A landscape with many valleys, sampled at points; each row gives a point and its height.
From any point a ball rolls to the lowest of the 2 points nearest to it. It stops when none of these is lower. Distance is the straight distance between rows; heights are no part of it.
J_302: [-10   5  12 -12  18  15  14 -11 -34 -10  13 -23 -27 -16 -11   2  -2 -27
   9  26 -17 -18  18   5  25  10  -5 -15]  (h 15.2)
J_157: [ -3   4  -5   3  14 -13   8   0  -4 -27  19  19 -16  16  16  -6   9 -12
  23 -12   8   5  17  13  17  -9   1  -3]  (h 48.8)
J_458: [ 15 -17  14  -1  -4  -8   3  15  24   4  24  33   2  14  -5  -7  17  13
   5  -1 -15  17   2 -13 -11 -20  -7 -26]  (h 56.9)
J_18: [ -7  -5  25  24 -22  12  -2   9 -12  -9  -3  10   3   2 -20   5  15   7
  17   1   0  -3   2 -13 -20  12   3  24]  (h 24.3)
J_378: [  9  30  -3  10   9  -1  -6  19   2 -13  13  15   8 -14  17  -6  12 -12
   7   0   0  -7  16  10  22 -21   4   4]  (h 67.7)
J_849: [ 15  13  -6  -1 -12   1 -25  30  12  27 -24  10   6  -6   2  13   0  -4
  -2  -6 -17  -4   1  11 -21   0  31  14]  (h 29.5)
J_917: [-32   0  -8   1  20  -7   7 -44 -22 -11 -24 -46 -17  -8   8  -4   3 -10
 -10  -5   0   8 -35  20  15  32 -18  -1]  (h 15.8)
J_38: [  9   6  13  -3  13  -6   4 -15  -5 -30  28 -11   0   2  -9 -13  13  -9
   6   6  30 -16  29  14   4  -9   0 -10]  (h 43.2)
J_699: [  7   2 -17 -22  11  -6  20 -18 -28 -21 -25 -32  46  13  18  -1   1   9
  -3  -1  41 -10 -14  -8  41  -3  -8  24]  (h 50.3)
J_964: [ -9   5  -2  -3  14 -11 -15 -24 -18 -11  -2   0  12  -3  18   2  29  -7
  -7 -14  24 -19  15   8  13  12 -11  18]  (h 27.1)
J_25: [  7 -10  -3 -25   3 -10  -4  22 -28  24 -35 -32  36 -20   7  33  -6  15
 -26   7  20 -34 -17 -17  10  12  19  41]  (h 61.3)
J_993: [-14   5   7 -17 -15  21 -11  14   0  26 -26   0 -12 -23  -7  18 -29 -11
 -13   6 -23 -14  -7 -33 -15  12  16   8]  (h 18.3)
J_658: [ 14   3 -10  -2  12  -7 -23  11 -20  -3 -23   2  31  -5   9  -1  33   0
  11 -10  10 -16  -8  -8   5   6   6  38]  (h 41.7)
J_106: [-12  -9  19   5   0  12   9 -21 -14  14   0  16 -11   2   2   9   5   0
 -25   9 -40   8  22   0  12   4  -7 -22]  (h 49.6)
J_355: [ 25 -26  12   3 -17  -9  11   3  22  -7  31  36   0  26 -23 -19   2  35
   3  13 -18  27 -12 -23  -5 -28  -3 -16]  (h 59.9)
J_85: [  8  -3  -3   4  -7  17 -28  27  -7  16 -13 -10  19   1  -7  21  13  -9
  11   4  -1 -21   1  13 -17   9  34   3]  (h 34.2)
J_425: [  0 -17  11   6  -7  -9   5 -17   6  28 -24  17  -8 -14 -10  29  -5  -8
 -18 -16 -22  11  -3  -7 -28  15   3 -14]  (h 39.8)
J_599: [ 26   5   9  -8   8 -14  34   0  -2  -4  26  17  -8  28 -13 -20  -4  -7
   7  19   0  18  35   4   6 -35  20 -36]  (h 30.2)
J_925: [ -8  -7   4  17 -19   4  11  -5   9   0   0 -21   2 -33 -18  11 -16   7
   0   1  28 -10 -31 -23 -40   7 -13  16]  (h 74.5)
J_316: [ -9  11  -7   8  -4   5 -10  13 -12 -24 -11   2   3 -25  -3  -3   9   1
  14 -10  -2  -5 -25 -28 -16   8  -9  35]  (h 49.7)
J_248: [ 14 -20   8  -3 -18   4   8  27 -14 -10  45   9  -2  21 -25  -4   1  10
  16  33 -18   7   1 -10  -3 -28  13 -24]  (h 63.5)
J_781: [ -1   5   1 -28  27  -8  -1   3   3  11 -16   1 -27  11  27   6   4 -29
   1 -14  -9 -14  32  20  24  16   3  15]  (h 27.9)
J_289: [ 10 -24 -11  -5   5   4 -11   7  -3  25 -18 -14  10  12  -4  23   3 -11
   2  -5   0 -12   3  23  -9  19  15   4]  (h 37.8)
J_98: [  3  16 -14   9  11  20  -2  15  -2  13  -1 -12   6 -17 -10   9 -15  -5
   5  19 -12 -22  13   9  -7  -4   7  -1]  (h 4.5)
J_2: [  6  -8   2  -7  -4   1  16   6  -3  36  -8   6   2   3  -6   9 -13 -15
  -1  12 -37  11  -1  12  -8   9  11 -32]  (h 33.9)
J_692: [ 17  -8  -4   7  28  -7   2   9   2   3  18   9   2   6   1   9  19 -11
   6  -2  10 -10  27  31  11 -16   4 -29]  (h 36.6)
J_946: [-32  33 -13 -14  14   6  -9 -12  11 -14 -11 -11 -10   1  14 -26 -16 -15
   2 -20 -13  30 -17   5   5  -4 -13 -17]  (h 48.4)
J_79: [ 13  -3   8   7   0  -1 -18  13   4  -1  -2  28  15  12  -5  -9  30   4
  17  -6  -9  11   8  -2 -14 -10   0  -7]  (h 53.8)
J_188: [-36  24 -11  -1  11   8   9  -8  -4 -21   1 -30 -23 -10   0  -5 -20 -14
   0   2  -1   7  -4  15  18  16  -8   5]  (h 22.8)
J_566: [ -3  14   0 -11 -30   8  -4 -14  40  12   1  12   1  14   5 -24 -21  -1
 -15  -5 -14  19   3 -13   2   2  -1  -6]  (h 23.8)
J_569: [-11  -5 -14   4  -9   3  -9 -17 -10  22 -34 -24  -9 -27   7  15 -17 -14
 -19  -9  16 -11 -26 -11 -31  13  -2   5]  (h 67.5)
J_530: [ 10 -17   1   3   8  -8  12  -7  -2 -26  35  18 -29  20   2  -9   3   4
  12   3  12  11  32  19  10 -21   6 -19]  (h 51.1)
J_226: [ 10   0 -19   4   9  -8 -27   2  10   0 -25   0  20   2  23   3  12  10
  -3 -22  27 -10 -11   0   7   6   5  33]  (h 39.2)
J_656: [ -3  18 -20   1  -8  -7   4   6   3 -13   4 -34  20 -15  -5   4 -10  14
   3   5  40 -27  -2   2  15   9  -7  33]  (h 55.8)
J_27: [  8  15  -8   3  15 -18   7 -14   4 -12  12 -22   6  14   4  -2  10  -5
   7  -7  35  -9  22  34  16  -8   6  -1]  (h 45.4)
J_243: [ -1 -16  24 -12  11   6  16  -6 -34 -15  27  -5 -29   5 -16   6   1 -26
  12  32  -7  -4  31   4  10  -7   9 -24]  (h 20.6)
J_305: [  4   9 -28 -13  10  -8  11   1  -3  -2  -7 -25  -8   4  25  -5   0 -13
   9  -9   1  -1   6  33   6  14   6  -8]  (h 41.8)
J_851: [ -4  11 -34 -12  10 -16   8   9   7   8 -28 -17  13  -2  15   2 -25   3
   6 -18   8  -7  -2  15   8  20   1  37]  (h 28.8)
J_794: [ 18   8  -3  11  -3  -4  26  -1  -2  -4  31  15  -2  39  -1 -33  -7  13
   3  21   0  43  15  -1  15 -37  11 -26]  (h 34.3)
J_266: [ 12   1  -2  20 -35  -9  -4  -3   1   9 -25 -19   3 -41 -16  16  -9   6
  -2  -7  37 -15 -42 -18 -31  10  -5  36]  (h 76.3)
J_908: [ -3  10   8  13 -33  32 -12  22  -1   7  -1   7  -3 -21 -12  -1 -14   3
   4  15 -11  -4 -17 -20 -13  -6  -3   7]  (h 31.1)
J_952: [  7   0  -5  -1  14 -13  13   5   0  25 -10  18   8  -2  12   3   2  -7
  -6 -15 -30  23  -3   8  -5   1  -5 -28]  (h 28.7)
J_270: [  6  30   0  12   0 -10  -8  17  44 -17  21  19  -6  13  10 -29   5   6
  13 -17  19  17   3  21  18 -26 -11   2]  (h 43.5)
J_284: [ 18 -13   9   8  10   8  19   8  11  14  28  39   3  28 -11   0 -15   4
  -2  22 -20  17  12 -10  28 -24   8 -23]  (h 70.0)
J_967: [ -5  -6  25 -13 -31  23   3  11 -14  25  -3  -2   0  -6 -12   8 -14 -15
  -4  16 -30   1  -6 -34 -23   7   5  -7]  (h 24.7)
J_756: [-24   9 -18  11  22 -10   5 -27 -11   1 -29 -18 -15 -12  19   5  -8  -1
  -6 -13 -14   6 -18  28   6  17  -5  -5]  (h 12.1)
J_567: [  4   4 -24 -15  13   3  -3   6 -27  -4 -10 -29   9  -4  19  -1   9 -27
  18   2   6 -20  -1   6   8  13   6   1]  (h 44.3)
J_621: [ 16  -9  -6 -15  22 -25 -19  11  13  39 -51   4  36  -9  -2  38   9  10
 -17 -24  16 -20 -18  -1  -1   4  17  21]  (h 51.6)
J_416: [  9  11 -14 -13   7 -10 -21  37  10  26 -33  13  -8  -3  29   4   0  -6
  -2 -31  -8   3   5   8  -6   9  11  17]  (h 24.1)
J_896: [-18 -19  14  -9   9  10  11   7 -23   6 -12 -44  -9 -19  -2  16  -6 -20
   9  -1  17 -20 -14  -7  -5  33 -10  18]  (h 64.1)
J_191: [ -6   6   7  19   0 -10  22  -8  34   9  23   9 -19  28  15  -7 -22  19
  -9  -7  -5  41  13  24  24 -16 -14 -24]  (h 56.1)
J_261: [ 16  -2 -13 -40  43 -12 -17  16 -22  19 -36 -10  23   4  14  21  17 -15
  -7  -8   7 -29   3   2  19   9  21  19]  (h 47.4)
J_71: [ -2 -10 -11  -4   6   3   7  -2   1  15 -10 -12  -9   2   5   5  -9 -13
   8  -3 -22  -2  10  23  -8  22   8 -18]  (h 38.5)
J_978: [-22  26 -28  -4  -3  -3  -3  -5   7 -20 -14 -28  -2   4   7  -8 -26  -8
   2  -7  19   0  -6  19   8  19   0  22]  (h 25.6)
J_646: [  3  13 -19   1   9 -10   2   6   2 -23  -3   8   2  14  16  -9   8 -10
  26 -19  14  -4   9   6  11  10   1  29]  (h 46.0)
J_523: [-12  16 -21  11   5  -2  -7 -14   2  12 -34  -2  -3 -13  23   5 -12   3
 -20 -16 -13  18  -5   6  -8   7  -1 -10]  (h 15.9)
J_504: [  7  -2  16 -15  20 -17  30 -11 -25 -12  27  14 -15  15 -13 -12   1 -20
   8  16  -9   1  36  11  12 -17   9 -35]  (h 25.5)
J_580: [-10  29  -9 -17  11  -8  -8  -2   9   5  -5   3 -26   9  36  -8   0 -17
 -10 -18  -2  11  28  23  30   4   0   1]  (h 23.9)
J_411: [-15  -4   0  14 -16  -4   5 -27  -8   7 -28 -19 -23 -36  -6  13 -25 -18
 -14 -18  25   0 -43 -30 -47  13  -9   1]  (h 69.4)
J_591: [ 27  16   7  10 -12  -9   7  21   8  -3  38  30  -8  20  -6 -19  21   0
   6   8   6  10  24  16  20 -48  12 -22]  (h 62.4)
J_736: [  3   6  -1   2   9   5  16  -7  14   4   8  13  -6  16  14 -21  -4   0
  -2   2 -17  29   1  -1  15 -22  -7 -36]  (h 48.7)
J_275: [-29   6  -2   4   2   5   2 -28  19 -25  11  -1 -13   6 -14 -16 -25  14
  -6  -9  -3  27 -14   6  -5   0 -14 -13]  (h 60.5)
J_499: [  3   9   5  11 -24  -8  24   5   7  -9  22  26  -3  32   5 -21  -6  16
   9  10 -24  43   5  -8  19 -16   1  -6]  (h 38.1)
J_494: [  3 -21   1  20  10  16  11  -2  -2  -8  10  16  -1  -5 -19   0 -15   9
  10  16 -22  10  -6 -12 -14  -9  -6 -22]  (h 54.4)
J_611: [ -7 -16   8  28 -22  -5   3 -27   1  -1 -10  19 -11  -7  -9   5  -7  10
  -5 -11  -5  24 -20  -7 -36   4  -4  -7]  (h 13.8)
J_237: [ 15 -26  14   5 -17   8  20  -4  15  -1  37  20   3  26 -26 -25 -22  34
  -1  40 -13  22  -9 -38  12 -23  -2  -6]  (h 62.7)
J_560: [-13  18   5  10 -10  -7  19  -7  -4 -16   9  32  -7  15  11  -9   5   7
   0  -3 -23  23   9  -2  11   0  -7   2]  (h 41.9)
J_21: [ -4   6   6  10 -15  -2  13  -2   1  14   2  26  -6   5  13   7  -3   4
 -23 -11 -31  17  24   4  17   4 -12  -1]  (h 45.8)
J_557: [ -7 -11   4  32 -34   7   1  -6 -19 -12  -9   0 -13 -14  -9   8   1   9
   4  -6   4   6 -17  -6 -31  16   1  23]  (h 19.7)
J_522: [  1   3  -5  -5  -7  -8  -6  17   5  -2  -7 -21  24 -21  -9  20   5   9
   1   0  14 -34   2  -7   4  14  -1  36]  (h 57.7)
J_103: [ 15  -2  26  -5 -19  23 -14   9   8   0  31  23  -2   9 -25  -9  10   1
   1  26  -2  -8  17 -11  -4 -17  14 -13]  (h 35.9)
J_857: [  5 -21   4  13  11  11   3   3 -22 -20  31 -22  -9  -4 -21   7   9   8
  15  17  19 -10   2   7 -13 -11   3  -6]  (h 43.4)
J_236: [ -7  28   0  -5 -15   2 -13  -8  22 -30  17 -14   0  -4  -5 -25   5  12
   5   4  32  -8  -5   4  -1  -7  -4  11]  (h 64.5)
J_364: [ 12  -2   4  18 -18  18 -28  -3   5  11 -17  20   7 -25 -13   3   4   0
 -10   4  -9   0 -23 -14 -29 -11   3 -21]  (h 44.6)
J_205: [  6  -5   2  17 -14  -5  19  -4  20  -1  34  16 -15  34   7  -5  -3  12
  -1   1  -5  19  34  22  16 -11   3 -15]  (h 53.9)
J_555: [  1 -22   0  12 -11   8  14   3 -18 -20  42  -4 -23  14 -12  -6 -12  26
  -2  30  -8  15   5 -10   0 -34   7 -26]  (h 65.7)
J_909: [-24  17  -2   2 -13   5 -17 -13  30 -17   2  -7  -4  -6  -6 -18 -14   8
  -2  -9  13   3 -19  -1 -10   9 -12   7]  (h 62.6)
J_564: [ -2  30 -15  -1   5  -7 -19  15  14  14 -19   2 -12  -6  35   3  -7   4
 -19 -20  -7   2   6  15  10   6   1   2]  (h 19.9)
J_252: [ 19 -10 -10   1  21 -23 -13  -7  24  43 -43   3  13 -13   3  21  -6   6
 -23 -33  29 -12 -12  12 -19   8  12   0]  (h 53.7)
J_144: [ 21   1  14  18 -26   9   0   4  28  16  31  27 -10  31  -8  -2   4  17
  -8  13  -6  10  19   9  15 -16   8 -12]  (h 56.7)
J_804: [  2  23   4  -6 -28   2   5 -12  26  36 -25  13  -6   4  13  -7 -23   3
 -22 -15 -28  16  10  -9 -13   7  11  -5]  (h 29.4)
J_332: [  7 -24   4  21 -11  10 -12   4 -16 -41  42  -5 -27   7 -17  -9  16  29
  14  21  16  -2   1   5 -11 -28  11  -4]  (h 45.9)
J_3: [ 15  12   3   8 -21  -2 -24  10   8  11 -20  16  15 -31 -17  -7  21   2
   1   3  -7 -11 -32  -6 -30  -5  10  16]  (h 40.4)
J_340: [ 17 -29  -2  10   4  -2  13  -2   5  -8  37  16 -16  26 -13  -7 -17  25
   0  25 -23  23  16 -11  12 -22   9 -29]  (h 67.6)
J_470: [ 13  33   5  30  10   1 -11  16  34  14 -10  27   0 -14   7   1   0  21
 -11 -15  -6   7   8  10   8 -17  -9  -2]  (h 71.6)
J_384: [  9  17  -8   8 -26   7  -9  14  22  -1  -8  18   4 -13  -5 -16   1   7
  11  -2 -10   4 -25 -11 -15  -3   5   8]  (h 36.1)
J_774: [ 21   2   9  14 -25   7  -3  -3  18 -18  41  26 -12  22 -16 -22   8  27
   3  20   1  11  11  13  16 -36  12 -16]  (h 59.5)
J_255: [ -5   5  -9  -2  -2  -5 -11  15 -12  -7 -25  -9  32 -25   8  -4  17   9
  13  -6  21 -19 -43 -32 -13   6 -12  37]  (h 47.2)
J_393: [  8 -15 -14  -3  14 -13   8 -18 -23 -30   7 -22  28   8   8  -2   8   5
   8   7  45  -8  -3   7  30   4 -12  21]  (h 48.9)
J_457: [ 18  -3 -13  17  12   0 -21   2  17   8  -3   4  16   5   1   4  11   7
  10 -11  32 -15  -2  18   2   1   2  13]  (h 36.9)
J_66: [-11 -35  -2   6 -11   5  12 -15  -8 -22  22  -6 -28  12  -5  -9 -10  15
   6   3  -6  15  -4  -3 -10   8 -13  -9]  (h 56.6)
J_28: [  0   2  20 -18   6   3   4  18   9  33  -6  37  16  12  -1  10   1 -16
  -7   7 -40   8   9 -25   3  -4   5 -16]  (h 18.6)
J_609: [-17   5  -1 -27  16   2  11 -12 -18 -18  18 -27 -22 -11   7  -3 -12 -26
   2   9  12 -27  24  11  23  14 -12   7]  (h 16.7)
J_679: [  8  10   5  27 -11  -8  16  -1  42   9  14  21 -10  17  -9 -15 -16  25
  -4 -11  -2  42  -6  14   3 -20  -5 -24]  (h 58.3)
J_796: [ 11 -20   5  19 -30  20 -12   1  17   5  14  24   0 -14 -27  -4   1  21
  -6  18  -5   4 -34 -16 -25 -18   1 -22]  (h 48.6)
J_372: [ -5  16 -13  19  -6  -4   8   8 -17 -37   5 -24  21 -12  -6  -4   8  14
  17   6  41  -6 -13   2  20  -4  -7  42]  (h 54.1)
J_757: [ 15 -19  -6   7 -18   2  -2  30   5  -1  22  19   9  14 -23   6   6  -8
  21  14 -23   3  -8   8 -13 -11  15 -20]  (h 60.4)
J_199: [  1  -8   0  -9   8   3 -21  25 -20   3 -20 -10  23 -20   2  20  25 -12
  15  -5   7 -26 -22 -26 -15  11   0  22]  (h 44.7)
J_898: [ -4  -7 -20  -6  13 -21  15 -15  -3 -20   8 -34  11  11  13   1   2  -4
   2  -6  32  -4   3  31  18  14 -17  10]  (h 47.3)
J_182: [ -1  -7  10  -2 -35  -2  29 -13   9  15   6  12   5   8 -10  -8 -18   9
  -9   8 -31  31 -10 -27 -19   2   0 -17]  (h 14.8)
J_141: [ -5  11   4 -13 -10  12   1   7  30   3  14   9  -9   9   4  -9 -18  -4
   3  -2 -15  -8  24   0   7   3  -1  -6]  (h 17.9)
J_831: [ 13   6  -3 -13  39  -4 -35  14  -9  13 -34  14  26   5  15   5  24  -4
  -2 -21   2 -23   4  -9   3   9  23  33]  (h 44.5)
J_343: [ 18   7  22  12  22   4   8   9  20   3  17  41  -6  15  -2  -3  -6 -11
   4   9 -12   5  31   0  26 -20   6 -13]  (h 72.4)
J_932: [  1  39   6   4   9  -7  -6   8  27   3  10  25  -5  -1  19   0   6   1
 -14 -10  -8   6  23   7  28 -22  -7  -1]  (h 69.7)
J_559: [ -1 -14  -5   6   2  10  22  -5 -10   0  18  21   4   4  -2 -13 -15   3
   5  20 -31  22  -9 -22  13 -24 -10 -38]  (h 51.5)
J_886: [ -3  21  -9  10   5 -13   2   9  27  -9  -7   7  -5  13  14 -13  -2   3
  18 -26  -3  13   1  10  -1   6  -6  11]  (h 43.3)
J_365: [-11 -19  11   7 -21   0  23 -33  -4   0   0  17 -17  -5 -15   0 -22   3
  -5   8 -17  26 -25 -34 -30   9 -13 -16]  (h 6.4)
J_462: [ 22  -5  19   8  26 -21  24  17   5  10  24  26 -15  16  -7  12  15 -18
  15  11   4  13  41  28  17 -18  12 -30]  (h 40.3)
J_488: [-11   8   7 -19  23  -9  10  -8  32  19 -13  20  -3   7  -1  -8  -6  -4
   1 -29 -18   3  20  -8 -10  10 -12  -7]  (h 18.5)
J_685: [-22   2  -4 -10  14 -10  -3 -18 -33   0 -23 -37  12 -16  13  12  10   1
 -21  -8  16 -25  -9  -5  11  17 -14  26]  (h 21.6)
J_716: [-15   0 -21 -19  -7   1  -1 -10  -2   3 -15 -27 -21 -17  26   7 -15 -15
 -17  -6 -17 -10  -5  17  13  26  -6  11]  (h 35.6)
J_910: [ -2  10  -4 -25  14 -15 -13  -4 -31  -9 -23 -25  15  -1  24   3  25 -11
 -12  -6  24 -29  12  -4  17   7  -3  33]  (h 24.2)
J_180: [ -5  10  -1   5  20   9  10  -3 -21  -5  17 -10  -4 -10   0  -1  -7 -10
   7  14 -10  -7  13   5   7  -8  -2 -24]  (h 10.2)
J_483: [ 15   0 -23 -19   9  -3   9   5  -9  -4 -31 -36  55   1   8   1  -9  18
   0  -1  34 -18 -27 -16  23  -4  -6  29]  (h 51.7)
J_505: [-17  -6   7 -17   9  23   1  -5 -21  15 -24 -31 -20  -6  -4   7   1 -20
  -5  -2  -9 -24   3 -18 -14  31  -1   8]  (h 66.2)
J_206: [ 11 -14  -3  11  -5  -3 -13 -11   3   2  -7  -8  19 -12 -11   7  16   9
   6  -4  16 -12 -11   3 -24   5  -4   4]  (h 39.7)
J_221: [-26   1  11  12  -5   8  -5  -7 -24 -47  16 -42  -8  10  -9 -28   2  10
  27   6  41  19 -16   4  -5  -7  -3  14]  (h 50.4)
J_586: [  7 -20  -6 -37  36 -24 -18  20  -8  27 -48  -6  45   8   6  35  14   2
 -23 -10   8 -34 -13  -1  13  11  21  24]  (h 49.5)
J_369: [ 12  -1 -13 -24  -2 -14  -1  17 -14   7  -8 -27  38 -18   7  29   9   3
 -15   2  25 -38 -12   0  18   4   0  24]  (h 59.6)
J_498: [  3   9  -4  -2 -14  21  -2  14  14  28 -12   4   0 -15 -20  12 -28  -7
  -9  10 -25 -13   9  -8 -12   5  13  -8]  (h 11.7)
J_151: [-11  10   3  -3  19 -14  24   4  26  26 -21  20 -13   3  24  -3 -10  -4
 -11 -27 -26  25  10   8   3  10 -14 -16]  (h 23.7)
J_793: [  6 -16   3  -5  33 -13 -16   1 -11 -13  -3  14  18   7  13  18  33  -9
   7 -12  24 -26  15   7  20   0   1  18]  (h 29.9)
J_665: [ -3  -2 -14 -41  22  -9  -7   4  -5  14 -18 -13 -13  -8  27   9  -6 -13
 -16 -14 -17 -19   6   9  13  31  -3  14]  (h 32.2)
J_166: [-43   5  10  14 -17  16  -6 -12  -3 -47  24 -21 -12   5 -18 -24  -7  18
   2   5  18  34 -26  -1   0  -9  -9   8]  (h 52.0)
J_519: [ -7   3  -8  10 -13   7  -1   8 -24 -27  12 -23   0   2  -2 -23  11   0
  23  12  19   7 -13  -2 -17  -9  -5  -1]  (h 48.5)
J_576: [ -9 -41  30  -3   2  17 -10   8 -14  -1  30   0  -5  -9 -25  15  11   0
   2  18 -23   1  -1 -25 -19  -5  -6 -26]  (h 42.5)
J_583: [ 20  30  14  10   0  -7   1  31   9   8  14  31   8   5   1  -5  30  -8
   6  15 -12   4  19   5  17 -32   9  -9]  (h 65.3)
J_216: [ -6  -6  24   2 -20  18  19 -21  14  -8  35   4   4   9 -26 -24 -28  30
  -9  27  -7  14   9 -26   1  -9  -8  -9]  (h 65.4)
J_981: [  4  -2  16 -17  32  -1   7   4  25  36  -6  40   0  17   5  -1  -1 -11
  -8 -18 -33  13   9 -20   6  -2 -15 -26]  (h 11.8)
J_703: [-12  -7   7  -2 -22  25  -9   6   3  -2  12 -19 -13 -14 -11  -5  -6  -5
   8   8   1 -15  -2 -18 -18   5  -6   5]  (h 35.3)
J_916: [ -4 -19   0 -13  15  -5   2 -11 -24   1   3  -7 -10  -6  17  22  25 -17
 -13   9 -10 -19  14  20  11  26  -3  -9]  (h 34.0)
J_631: [  5 -31  -4   7  -1   4  10  13 -12  -4  12   3   3  -1 -21   4   6   2
  22  14  -8   6 -12  -3 -34   2   3 -20]  (h 57.1)
J_466: [ 21 -10   6  -5  16 -11 -15  19   9  -2  12  21  13   5  -2  15  31  -9
   6  -5  17 -18  23  15   7 -13  12   7]  (h 33.1)
J_974: [  9  -8 -12 -11  12   6 -28 -11 -22  20 -48 -26  21 -10  13  14   4   4
 -27 -11  20 -31  -9  -2   5  16  11  27]  (h 64.6)
J_959: [ -9  19  -7 -23   3   4   5   8   5 -11   5  -7 -13  -5   3  -2 -11 -20
  10   0  -1 -24  31   7   9  12   2  11]  (h 12.2)
J_751: [ -3 -21   7  -4 -21  10   6   2  -8 -23  38  10 -22  14  -2  -2  -7   3
   9  11  -1   3  22   2  11   1  -2  -9]  (h 54.0)
J_891: [ -5  -3  18   0 -36  -2   5 -12  -2  14 -13  -9  -7 -32 -18   8 -10 -11
 -10  -1  11   4 -23 -25 -53  15 -10  -3]  (h 72.0)
J_167: [ -9  12 -15  -2  13 -11   4  -3  20 -10   7   7  -6  18  16 -24  -8  -3
   9 -13  -4  34 -10  14  -2  -5 -13 -25]  (h 46.1)
J_714: [ -7  20 -13   6   2   9 -11   2 -18 -19   1 -20  12  -7  14 -10  12  -6
  10   3  14  -7  -5  14   4  -2  -5   0]  (h 46.5)
J_310: [  6 -18 -20   5   2   3 -23 -18 -14  25 -45 -19  18 -27   5  29  -4  -5
 -26 -14  22 -22 -24  -4 -17  13   7   4]  (h 65.9)
J_203: [-32  17  -2 -18  11   9   2 -15  -6 -23  11 -17  -6   1   7 -32 -13 -11
  13  -5  -4   9  -9 -15  -9   2 -20 -21]  (h 50.5)
J_543: [ 16 -17  -9 -23  26 -14  -1   3 -23  17 -36 -15   6   5  27  24  20 -20
  -6  -6   2 -23   3  24  27  27  10  26]  (h 49.8)
J_892: [-30  11  -5  -6   4   4  18 -12 -16 -40  22 -21 -28   2   2  -8 -14 -23
  12  11  13   0  11  19  21   3   2   2]  (h 20.0)
J_293: [  5  -1  20   4  -1   8  -3   2  -4  -8  21   5  -1   2 -22   6   9  -7
  12  13  10 -18  24   7  -4 -11   7   6]  (h 40.2)
J_47: [  2   5   1  18  -9   7  -4   0  -3 -22  16   9  -4  17  -4 -20  12  14
  17   5  -3  16   1   6 -11 -17   1  -6]  (h 50.9)
J_847: [-20 -11  -8  12  18   2  -1 -39 -24  -8 -29 -42  12  -8   8  11  -6   3
 -12  -8  23  -4 -26   3   7  21 -17  14]  (h 19.0)
J_676: [  1   5  17 -27  -6  20 -15  10   4  14   7  16  12  -4  -3  -2   7 -14
  -6   7 -28  -9  11 -34  -4 -10   8 -11]  (h 24.8)
J_64: [ -2  -5   9  15  -8  -6 -16 -10   0  11 -21  15   8 -14  -8  24  11   4
 -12 -12  -3 -10  -5   3 -21  15   1   9]  (h 42.7)
J_464: [  4  26 -11  13 -13  -6  -6  12  33 -15   2  23   6   6   3 -29   9   9
  21 -11   2  18 -21  10  -9 -12  -8   8]  (h 40.1)
J_262: [-28 -12  -2   5  17   2  20 -30 -15 -24   9 -40 -18   1 -10  -2 -11  10
  14   0   9   6  -5  15 -12  21  -8  -2]  (h 60.3)
J_654: [-11 -10  11   2 -13   6 -11 -11 -16   2  13  -1  -5 -19   5   9   6   3
 -20   2 -17  -4   7  -2  -6   7 -17 -14]  (h 53.1)
J_276: [ 12   2  29 -16 -30  12 -18   9  23  16  13  28  20  10 -18  -6  17  -1
 -13  22 -25   3   7 -20  -4 -14   9 -15]  (h 30.6)
J_390: [-25  -7  -5   6   4  -4   9 -21   2 -35  28 -16 -17  17  -9 -14 -10  15
  12   2  12  21   4  22  -2  -1 -10  -7]  (h 58.6)
J_36: [ 14  17   4  28  -5  -8 -22  14  43  16 -17  30  -3 -12   8  -3   6  14
   4 -19   6   7 -19  14   1 -10  -1  25]  (h 73.6)
J_750: [ -6 -30  21   6  -7  37  -4  11 -12  -5  23 -14 -19  -6 -16  -6  -7  -2
   9  16  -1   2  -8 -38 -17  -5  -8 -20]  (h 39.0)
J_562: [  4 -15  -9 -27   8 -20 -16  -5 -37  24 -55 -25  18 -18  12  26  -7  11
 -44 -11  19 -24 -28 -26  -2  12  14  38]  (h 62.9)
J_442: [-16 -14   1   5  19   5  24 -18 -30  -3  -5 -39 -16 -10 -11  10  -1  -6
  10   9  -1 -10  -4  12   3  31 -18   1]  (h 62.0)
J_230: [ -5  10  -2  25  -9  -2  -3   8  -3 -28   9   0   3 -21 -12  -7  15  21
  19   3  13  -2 -18  -5   1  -2 -11  37]  (h 52.2)
J_625: [ 13   4  17  12  -6  -4  -4  -7  30  37 -19  29  -4  -5  -4   9 -15   4
 -26 -13 -18  14   4  -1 -13   0   2 -16]  (h 34.7)
J_803: [ -1 -26  -4 -16   3 -11 -13 -12 -19   6  -5 -16  17   4  15  21  35  -5
 -14  -6   9 -19   6   9   0  19  -6  13]  (h 30.3)
J_835: [  9  -9  16 -20 -33   7   9 -14  12  39 -11  20  -1   6 -12   5 -17 -10
 -16   4 -25   9  -8 -29 -29   8   5 -16]  (h 23.2)

Where does a ball stop that starts at each point below?
J_266 -> J_457
J_925 -> J_457
J_462 -> J_756
J_237 -> J_981
J_106 -> J_98
J_166 -> J_981
J_236 -> J_981
